A landscape with many peaks, sampled at points; each row gives a point and its height.
A climber steps from a point to whichever of its 4 nearest points has the largest rise for the distance, and stops where none of them is higher. Distance is the straight distance between rows; heights are no part of it.
k_784: [-2.17  2.47 -0.25  4.25 -1.55  0.49  2.76 -0.68]  height 1.43
k_783: [ 0.61  0.80 -0.81  6.49 -0.49 -2.76  4.09 -0.98]  height 2.38
k_626: [-3.39  2.33  0.64  2.10 -1.65  3.98  1.22 -0.14]  height 0.35
k_823: [-0.65 -0.67 -0.16 -2.17  0.75  3.39 -1.00  0.61]  height 5.73
k_20: [-0.83 -0.02  0.61 -5.04  0.55  2.51 -3.12  1.46]  height 6.19
k_624: [-3.86  1.52  1.13 -0.81 -3.01  7.09 -0.81  0.38]  height 2.27
k_696: [ 3.76 -1.06 -0.66 -0.51  0.49 -7.15 -0.19 -0.08]  height 5.42
k_261: [-1.24 -0.58  0.35 -1.51 -0.61  5.31 -0.68  0.24]  height 6.26
k_845: [ 1.12 -0.98 -0.20 -0.52  1.51 -0.07 -0.53 -0.28]  height 4.32
k_756: [-1.25 -0.66  0.41 -3.62 -0.07  5.89 -1.85  1.37]  height 7.00
k_130: [-1.88 -0.38  0.63 -2.25 -1.15  6.78 -0.97  0.39]  height 4.83
k_946: [-0.65 -0.61 -0.23 -3.70  0.85  3.79 -2.01  0.87]  height 6.75
k_804: [ 0.55 -0.45 -0.55 -1.65  1.63 -0.53 -1.08 -0.49]  height 4.90
k_811: [ 0.09 -0.84  0.91 -4.96 -0.32 -1.45 -3.10  1.30]  height 6.35
k_962: [-0.47 -0.91  0.23  0.46  0.04  2.75  0.42 -0.53]  height 2.61
k_549: [-0.63 -0.56  1.65 -7.31 -1.39  1.06 -4.34  2.81]  height 4.98
k_438: [ 0.53 -0.54 -0.29 -0.14  1.44  1.06 -0.23 -0.32]  height 3.75
k_905: [-0.17  0.11  0.21  4.27 -0.75  0.07  2.69 -0.97]  height 1.87
k_678: [-0.92 -0.86  2.61 -7.19 -1.83  1.16 -4.67  3.17]  height 4.67
k_334: [-3.13  2.45  0.24  2.99 -1.55  2.96  2.08 -0.49]  height 0.53
k_668: [ 3.28 -0.86 -2.00  2.64  2.26 -5.68  0.53 -0.97]  height 4.48
k_744: [-1.39  2.31 -0.74  5.60 -1.05 -0.67  3.60 -1.24]  height 2.11
k_653: [ 2.49 -0.66 -0.81  0.02  1.65 -4.59 -0.39 -0.60]  height 5.30
k_384: [ 3.75 -1.44 -0.71  0.37  0.40 -8.14 -0.49 -0.37]  height 6.67
k_287: [ 0.91 -0.70 -0.25  3.41  1.00 -0.43  1.93 -0.91]  height 2.67
k_900: [-1.23  0.01  0.49 -5.84  0.02  4.19 -3.62  2.02]  height 5.88
k_284: [-0.46  0.07  0.15  2.42 -0.98  1.27  1.91 -1.02]  height 1.10
k_289: [ 1.11 -0.35 -0.36 -2.61  0.91 -2.69 -1.62 -0.35]  height 5.25
k_759: [-0.31 -0.14 -0.26 -3.72  1.24  2.69 -1.95  0.77]  height 6.39
k_503: [ 3.68 -0.46 -1.80  1.87  1.67 -7.20  0.37 -1.21]  height 4.58
k_563: [ 1.45 -1.05 -0.70  4.79  0.68 -1.64  2.69 -0.87]  height 3.08
k_514: [-0.78  0.24  0.72 -5.34 -0.05  0.66 -3.64  1.47]  height 5.75
k_640: [ 0.31  1.76 -1.18  7.28 -0.94 -3.77  5.04 -0.61]  height 2.28
k_970: [ 2.91 -0.40 -1.40  1.25  1.81 -5.51 -0.18 -1.02]  height 4.85
k_944: [ 0.05  0.61 -0.01  5.16 -0.03 -1.44  3.50 -1.11]  height 2.64
k_297: [-4.00  2.39  0.16  1.92 -2.28  4.65  1.14  0.32]  height 0.68
k_793: [-0.26 -0.34 -0.16 -2.68  1.30  0.74 -1.98  0.31]  height 5.69
k_295: [-1.53  1.58 -0.24  4.57 -1.38 -0.17  3.05 -0.77]  height 1.59
k_917: [ 2.02 -0.70 -0.52 -2.17  0.88 -4.19 -1.20 -0.33]  height 6.15
k_370: [-4.62  3.20  0.63 -0.21 -2.73  6.81 -0.18  0.35]  height 1.53
k_70: [-1.16  0.93  0.40  3.67 -1.00  0.87  2.44 -0.79]  height 0.83
k_117: [-4.47  2.72  0.43  0.48 -2.36  6.31  0.29  0.29]  height 1.28
k_713: [ 1.48 -0.97 -0.43  4.12  1.40 -1.60  2.15 -0.83]  height 3.30
k_404: [ 0.21 -1.12  2.22 -5.88 -1.30 -1.00 -3.01  2.12]  height 5.01
k_665: [ 0.44 -0.96 -0.02  1.04  0.88  1.68  0.81 -0.91]  height 6.49
k_251: [ 2.92 -1.13 -0.92  5.56  1.60 -3.78  2.97 -0.87]  height 2.74
k_879: [ 1.35 -0.44 -0.64  0.46  2.27 -0.85  0.33 -0.81]  height 3.71
k_263: [ 2.54 -0.84 -1.36  2.49  2.44 -2.83  1.07 -0.88]  height 3.88
k_854: [ 1.12 -1.43  1.09 -4.58 -0.42 -3.26 -2.10  0.68]  height 4.53
k_299: [ 1.30 -0.86  0.41 -3.00  0.17 -4.49 -1.56  0.23]  height 5.26
k_824: [-1.11 -0.25  0.93  0.62 -0.84  3.53  0.55 -0.56]  height 0.50
k_998: [ 2.57 -1.31  0.44 -2.90 -0.11 -5.82 -1.14  0.85]  height 5.11

Write out the way that a climber takes from each point below.
k_823 -> k_946, k_756
k_626 -> k_117, k_624, k_130, k_756
k_804 -> k_793, k_759, k_946, k_756
k_20 -> k_946, k_756

Where does a climber stop that starts at each point below?
k_370 -> k_756
k_713 -> k_917
k_297 -> k_756
k_295 -> k_917
k_334 -> k_917
k_70 -> k_917
k_549 -> k_756
